Each row is a point on a landscape with many peaks, with its height.
A climber steps from a point to whichever of its 5 nearest points has the largest rise for the distance, and stops where none of them is higher. Distance is the straight distance between rows; heights are no part of it.
<819>: [ -52    2   11   44 -102   34  -11    4  -14   14  -28   71   59   47
  -10  -23  -34   -1   32  -48    5   -7   36   11]  (h 28.6)
<398>: [  3 -18  53 -25 -31 -38  19 -23   3 -63  42 -38 -34 -51 -34   3  24 -33
 -20  53 -20  -2 -61  12]  (h 25.6)
<877>: [ 59   2 -60  31  93  19 -33   7  24  44 -22  -5 -23  20  61  -9 -27  23
  13 -10  15  21  47 -31]  (h 35.6)
<827>: [-25  13   2  11 -44  30 -35  -9  -9  12 -21  36  40  76  43  22 -32  -5
   9  -4  -8 -43  43 -24]  (h 42.2)
<280>: [-34 -11 -14  13   1 -18  41  15 -15  -2  42 -13  40 -28 -30 -62  18   0
  25 -39   2  51  12  13]  (h 26.3)
<499>: [  4  17  -5 -13   3  22 -34 -10   2  20 -35  16   4  50  48  41 -23   7
  -7   8 -11 -43  20 -21]  (h 57.1)
<291>: [-34  -8  14   7 -50   9   9   3   0 -12   8  32  30  33 -13   1 -10 -26
  19 -18 -14 -22  -3   1]  (h 40.2)
<358>: [-45 -22  -1  20 -18 -21  39  20 -26  -2  51 -10  45 -55 -39 -88  17  11
  27 -43  11  78  18  22]  (h 21.7)
<999>: [-10  12  21 -23 -41  19 -35 -18   6   4 -26  27   3  63  33  59 -27  -3
  -4  15 -19 -58   4 -16]  (h 49.0)
<321>: [ 38   8 -58  42  63  40 -53   2  16  37 -22   6   1  44  76 -31 -35  16
  24 -15  16  13  81 -38]  (h 33.4)
<270>: [-28 -19 -28  17  25 -17  39  18 -17   6  51 -23  31 -39 -22 -87  24  19
  25 -56  16  74  30   1]  (h 14.5)
<576>: [ -3  25  18 -13 -25  31 -56 -16  -5  21 -35  30  12  68  60  48 -32   7
  -5  25 -10 -61  34 -21]  (h 49.5)
<327>: [ 10  -2   3 -25  43 -41  25  -2   1 -20  33 -53  -6 -53 -10 -15  32  -4
 -21  10 -10  34 -20   8]  (h 51.5)
<159>: [ 79  10 -45   7 104   6 -10   3  -2  38 -44 -18 -58 -22  23  44   0  39
 -20  24  32  11   0 -23]  (h 35.1)
<435>: [-47 -17  25  26 -75  -1  33  16 -11 -16  28  28  45 -18 -57 -49 -12 -18
  29 -26  11  26  -2  32]  (h 30.3)
<843>: [ 68  22 -35  -6  78  10  -5  -1  -9  36 -47 -16 -67 -20  11  75  14  47
 -36  32  31 -11 -22  -8]  (h 44.6)
<741>: [ 27  15   8 -40  21   5 -14  -8   0   9 -42  -4 -49   7  -5  77   2  11
 -35  36   0 -42 -41  11]  (h 51.6)
<917>: [ 12   0  56 -42 -43  -1 -13 -14  19 -34 -14   6 -62   6 -26  72   3 -13
 -25  54 -12 -67 -71  12]  (h 38.2)
<45>: [-18 -16  62   5 -70 -12  26  -5  13 -74  42   4  -3 -27 -43 -10   9 -51
  12  38  -3 -31 -59  10]  (h 25.3)
<479>: [-22 -10  17  -1 -37  -4  21   0   5 -18  18   6  15  12 -23  -3   1 -30
   1  -4 -12 -13 -17   7]  (h 32.4)
<298>: [ 78  16 -41  23  90  37 -47  -6  -7  51 -56  -1 -48  10  64  50 -24  41
  -9  35  38  -4  30 -34]  (h 40.8)
<106>: [  6   6 -35   3  40  -1   5   9  11  17   3 -10  13  15  13 -10   5   3
   7 -27  -9   7  20 -10]  (h 10.7)
<966>: [ 10   0   2 -27  14 -10   0   0  11   4  -8  -5 -11  12  -3  33   4  -6
 -19  11 -15 -19 -19   3]  (h 57.9)
<913>: [ 49  16 -30   6  59  10 -36  -3  -1  43 -47   6 -22  18  54  36 -20  26
 -16  14   9 -18  18 -23]  (h 52.0)
<748>: [ 35  25  -3 -15  21  23 -52  -7  -5  34 -51  12 -18  36  57  60 -24  24
 -20  36   2 -46  24 -24]  (h 64.1)
<342>: [  3 -12  68 -20 -65 -17   9 -15  27 -81  35  -4 -47 -27 -39  19  20 -46
  -4  57 -10 -54 -82   9]  (h 15.7)
<778>: [ 26  12 -29   2  35  12 -35  -1   8  29 -28   6   1  38  47  23 -16  12
  -6   3  -6 -23  28 -20]  (h 47.9)
<804>: [ 27   3 -29 -12  67 -15   2  10  16  13 -12 -21 -14  -7  14   2   7  11
  -8  -8  -1   3   4  -7]  (h 34.9)
<211>: [-37 -11  22   9 -67   4  19   3   6 -23  20  35  27  21 -33  -9  -9 -27
  20  -6  -3 -19 -12   7]  (h 32.6)
<46>: [-20  -9 -40  15  31  -5  32  23   3  15  32 -17  30 -11  -9 -65  15  13
  21 -54   2  49  30  -4]  (h 14.7)
<962>: [-20   0 -16   8 -17   9  -6  -1   0  12   0  22  35  41   7  -3 -13  -2
  11 -30 -14 -10  21  -9]  (h 33.6)
<134>: [  1  -4  10 -27  23 -32  21  -4   4 -19  26 -37  -6 -29 -18  -1  25 -17
 -15  15 -14  17 -25  12]  (h 48.3)
<26>: [-49 -16  17  30 -44 -18  38  15 -22  -6  37   2  43 -45 -47 -76   9  -7
  26 -41  13  62  11  33]  (h 27.7)
<679>: [  3  22 -26  20   4  35 -45  -3 -11  26 -29  29  26  61  67  -1 -30   6
  11  -6  -3 -28  62 -31]  (h 35.5)
<123>: [ 10  -6  15 -31  40 -57  20 -13  -2 -26  40 -63 -24 -63 -16  -9  35  -7
 -32  25 -11  43 -37  13]  (h 49.7)
<265>: [-25 -19  43   3 -55 -18  36  -5   4 -52  49  -6   7 -24 -44 -16  12 -41
   7  16  -9  -1 -42  11]  (h 26.9)
<255>: [  4 -10  15 -23  40 -62  26 -17 -12 -28  55 -67 -10 -75 -13 -28  40  -4
 -26  18 -11  61 -29   9]  (h 47.7)
<359>: [ 21  16  29 -45 -12  17 -41 -21  -5  10 -48  24 -46  35  18  96 -12  20
 -31  47  -6 -67 -32   1]  (h 50.4)
<866>: [ 17  -1 -68  73  50  60 -45   8  10  39 -13   4  13  49  67 -65 -31  26
  46 -48  19  47  92 -42]  (h 31.6)
<59>: [ 40  15 -42  25  60  35 -56  -6   6  37 -35   5  -7  45  76  -2 -32  16
   9   4  16  -8  62 -40]  (h 33.0)
<520>: [ -49  -26    9   28  -24  -25   36   22  -29    6   44   -3   49  -67
  -41 -107   12   16   36  -49   25   95   25   29]  (h 20.9)
<713>: [ -54   -9   36   43 -114   12   10   20    2   -1  -22   73   50   -3
  -54  -60  -31  -12   43  -47   22   13   11   48]  (h 29.2)
<575>: [-15 -14 -57  28  44   9  26  31   2  27  28  -9  31  -8   0 -80  13  24
  39 -68  13  65  50 -10]  (h 3.1)
<390>: [-19 -24  51  -3 -60 -21  28 -10   1 -66  53 -10  -5 -39 -49 -18  15 -43
   4  30  -7 -11 -53  12]  (h 26.5)
<943>: [ 16  34  35 -36 -16  35 -64 -20 -12  21 -61  30 -29  49  56  98 -29  29
 -23  57   7 -71   5 -13]  (h 54.8)
<332>: [ 15  10  11 -27 -10   8 -33 -17   5   9 -35  18 -13  38  30  66 -18   0
 -15  24 -12 -49  -9 -10]  (h 54.1)
<628>: [  1  -1 -58  31  36  15  -1  13   9  30   0   5  25  30  26 -47  -7  12
  23 -54   2  22  48 -24]  (h 14.2)
<534>: [-20  -4  11  -5 -47  10  -8 -10  14  -5  -7  29  15  49   5  35 -17 -17
   5  -3 -21 -41  -3 -10]  (h 56.9)
<47>: [ 30   7 -20 -25  68 -29  13   7  12   8   3 -36 -16 -23   1   5  16   3
 -19  -2  -4  11 -10   3]  (h 45.9)
<148>: [-17  -2 -59  52   6  40 -14  15  -7  37 -11  22  39  35  27 -64 -18  24
  37 -66  11  30  73 -17]  (h 25.5)
<41>: [ -4  -7  29 -19 -24  -8  19  -4  11 -31  18  -6  -6  -6 -27  20   9 -31
  -8  17 -19 -18 -38  15]  (h 23.0)
<283>: [  6   3  22 -28 -17  -5  -7  -8  14  -9 -14   7 -22  17  -3  52  -3 -14
 -18  23 -25 -45 -34  10]  (h 41.8)
<173>: [-19 -13  43 -10 -71  -5  20  -4  18 -52  24  13  -2  -1 -37   5   6 -41
   8  21 -12 -36 -46  10]  (h 20.8)
<979>: [ 33   3 -15 -30  74 -32  18   8   7   2   3 -39 -34 -47  -5  13  27  10
 -28  13   0  25 -20   7]  (h 48.4)
<579>: [-14 -17  21 -10  -5 -45  31 -14  -6 -38  63 -45   6 -61 -27 -30  29 -22
 -14  17 -15  45 -28  12]  (h 45.5)
<328>: [-16 -10  -7  -5  20 -24  38   4  -7 -11  45 -37  21 -36 -20 -43  26  -8
   5 -13  -5  43   5   7]  (h 36.2)
<457>: [ 27  -2  24 -42  33 -39   9 -10   2 -25   4 -48 -50 -52 -20  34  31  -5
 -41  39  -6   7 -53  20]  (h 14.6)
<5>: [ 30   3 -18 -24  82 -37  22  11   8   3  14 -52 -19 -45  -3 -10  32   6
 -16  -1   1  39  -8  -1]  (h 49.8)
<356>: [-41 -24  14  14 -16 -38  40   4 -26 -22  73 -27  33 -61 -34 -69  22  -4
  13 -12   2  72  -2  13]  (h 10.1)
<893>: [-41 -12 -18  26 -20   3  30  20 -15   7  16  13  46 -11 -29 -68   1   4
  27 -56   7  47  29  19]  (h 28.1)
<872>: [  6  -5  39 -35 -39   6 -12 -15  23 -18 -17  17 -31  25  -6  60 -12 -16
 -17  32 -21 -59 -44   4]  (h 56.5)
<1009>: [ 61  21 -31 -14  91  -4   8   5 -11  27 -38 -35 -70 -48  -4  60  24  42
 -41  33  30   9 -30   1]  (h 27.9)
<338>: [-48  -3 -15  39 -53  20  13  20 -12  22  -7  38  56  11 -25 -50 -15   6
  34 -58   6  21  34  15]  (h 30.4)
<61>: [ 10  -7  59 -36 -26 -21   7 -15  13 -58  17 -28 -56 -35 -37  37  21 -31
 -28  61 -14 -28 -71  20]  (h 15.9)
<774>: [ 21   4   1 -28  39 -18   4   0  16   0 -10 -26 -26 -17 -10  32  15  -1
 -28  16 -15  -8 -27   9]  (h 63.3)
<947>: [  0  17 -46  46   9  57 -47   3  -5  32 -20  23  38  63  72 -41 -31  21
  36 -37  13   8  92 -34]  (h 30.1)
<906>: [-30 -16  27   3 -42  -9  33  -1  -4 -31  37   0  20 -17 -41 -17   7 -30
   9  -2  -7   3 -24  13]  (h 27.8)
<27>: [ 32  15  -3 -24  29   8 -33 -13   5  26 -46   8 -28  25  30  63 -13  17
 -28  27  -4 -42  -8  -9]  (h 59.4)
<530>: [-35   1 -29  35 -37  25  -3  12  -9  25 -18  38  54  35   1 -29 -11   5
  24 -52  -5  11  47  -6]  (h 28.5)
<299>: [-34 -16  59  24 -98 -11  33  -1   7 -60  42  28  20 -23 -60 -34   1 -47
  31  22  16 -19 -47  14]  (h 28.0)
<315>: [ 51  24 -24 -16  47  15 -25 -11 -11  35 -54   4 -55   4  32  78  -1  39
 -32  35  17 -33 -13 -12]  (h 58.8)
<938>: [  2  -5  61 -29 -54 -14   3 -15  25 -60  16   2 -35  -9 -34  34   9 -34
  -8  47 -21 -50 -67  14]  (h 13.4)
<412>: [-45  -9   7  20 -60   9  19   8  -7  -3   7  36  41  16 -29 -23  -9 -14
  24 -37  -3   4  10  13]  (h 32.5)
<89>: [-14  -5  17 -12 -36   3  -1  -4  16 -17   1  17   6  36  -5  29 -10 -21
   0   3 -26 -34 -21  -2]  (h 49.4)
<973>: [ -47  -16   48   31 -104   -2   28   17   -5  -32   19   46   38  -27
  -61  -61  -14  -28   35  -21   19   10  -15   38]  (h 29.8)
<362>: [-11  -2 -11  -8  17 -18  26   9   5  -7  22 -20  14 -10 -15 -26  16 -13
   1 -23  -9  23   1   0]  (h 35.7)
<436>: [-34  19 -26  54 -42  60 -39   4 -23  37 -36  44  61  59  49 -43 -32  23
  31 -49  16   3  91 -20]  (h 32.7)
<130>: [-41  21  -5  31 -63  60 -37  -2 -21  25 -32  53  58  76  52 -14 -34   4
  25 -22   8 -26  73 -20]  (h 36.7)
<355>: [  5   7 -46  33  25  34 -32   5   2  28 -15  18  26  56  55 -28 -24  16
  20 -34   4   4  65 -35]  (h 28.7)
<174>: [  8 -11 -76  47  49  22  -3  19  11  30   7  -2  19  23  28 -69  -8  24
  37 -65  11  44  58 -22]  (h 19.4)
<810>: [ -46  -17  -13   32  -20   -2   34   30  -22   20   19   11   53  -36
  -42 -100    9   21   33  -71   17   70   37   30]  (h 25.2)
<145>: [-27  -6  -8   8 -10  -8  24   6  -1  -6  24  -4  30  -3 -23 -27  11 -17
  13 -27  -6  18   7   9]  (h 27.3)
<622>: [ 43  35   3 -18  26  38 -57 -15 -31  40 -69  20 -47  30  55  97 -20  47
 -30  58  23 -58   6 -21]  (h 61.1)
<433>: [ 58   7 -32 -14  97 -17   7   4   6  27 -25 -32 -53 -37   7  27  14  25
 -21  16  17  12 -13  -2]  (h 42.6)
<954>: [ 47  14 -10 -35  50  -5  -3  -5  -2  18 -43 -18 -56 -17  -5  67  20  25
 -38  31   9 -19 -36   9]  (h 27.0)
<229>: [-39  -4  19   8 -71  22  -2  -7   7 -10  -2  48  32  51  -9  17 -24 -24
  15 -12  -9 -37   1  -1]  (h 43.7)
<958>: [ 40   7  -7 -35  68 -20   8   0  -3   6 -18 -40 -52 -47 -15  43  31  15
 -45  31   8   7 -39  13]  (h 31.7)
<621>: [ 16 -12  44 -34   9 -62  10 -27  -7 -46  37 -62 -57 -82 -29  15  37 -12
 -49  61 -12  30 -64  18]  (h 23.1)
<62>: [ -4   0  -8  -7   4  -5   5   4   9   5   1  -3   7  21   0  10   3  -5
  -2  -7 -19  -9   0  -1]  (h 24.4)
<309>: [ 28  -1   1 -32  62 -56  18 -11  -9 -13  29 -66 -33 -82  -8  -2  38   5
 -35  29  -1  45 -32  10]  (h 49.6)
<909>: [ 17   2  43 -46 -17 -12   0 -13  12 -25 -14 -10 -60 -13 -25  63  13  -7
 -36  52 -11 -45 -64  21]  (h 22.3)

Where does a climber stop that starts at each point below?
<45>: <534>
<174>: <748>
<173>: <534>
<358>: <534>
<520>: <534>
<148>: <748>

Call two points neighbours if one is among the 5 nearest of the other. Go from one point of each pair to the other, from neighbour to neighbour, staying as high as possible. Name the lowest point that can't be avoided.
<327> / <774>: <979>
<748> / <534>: <89>
<872> / <748>: <332>
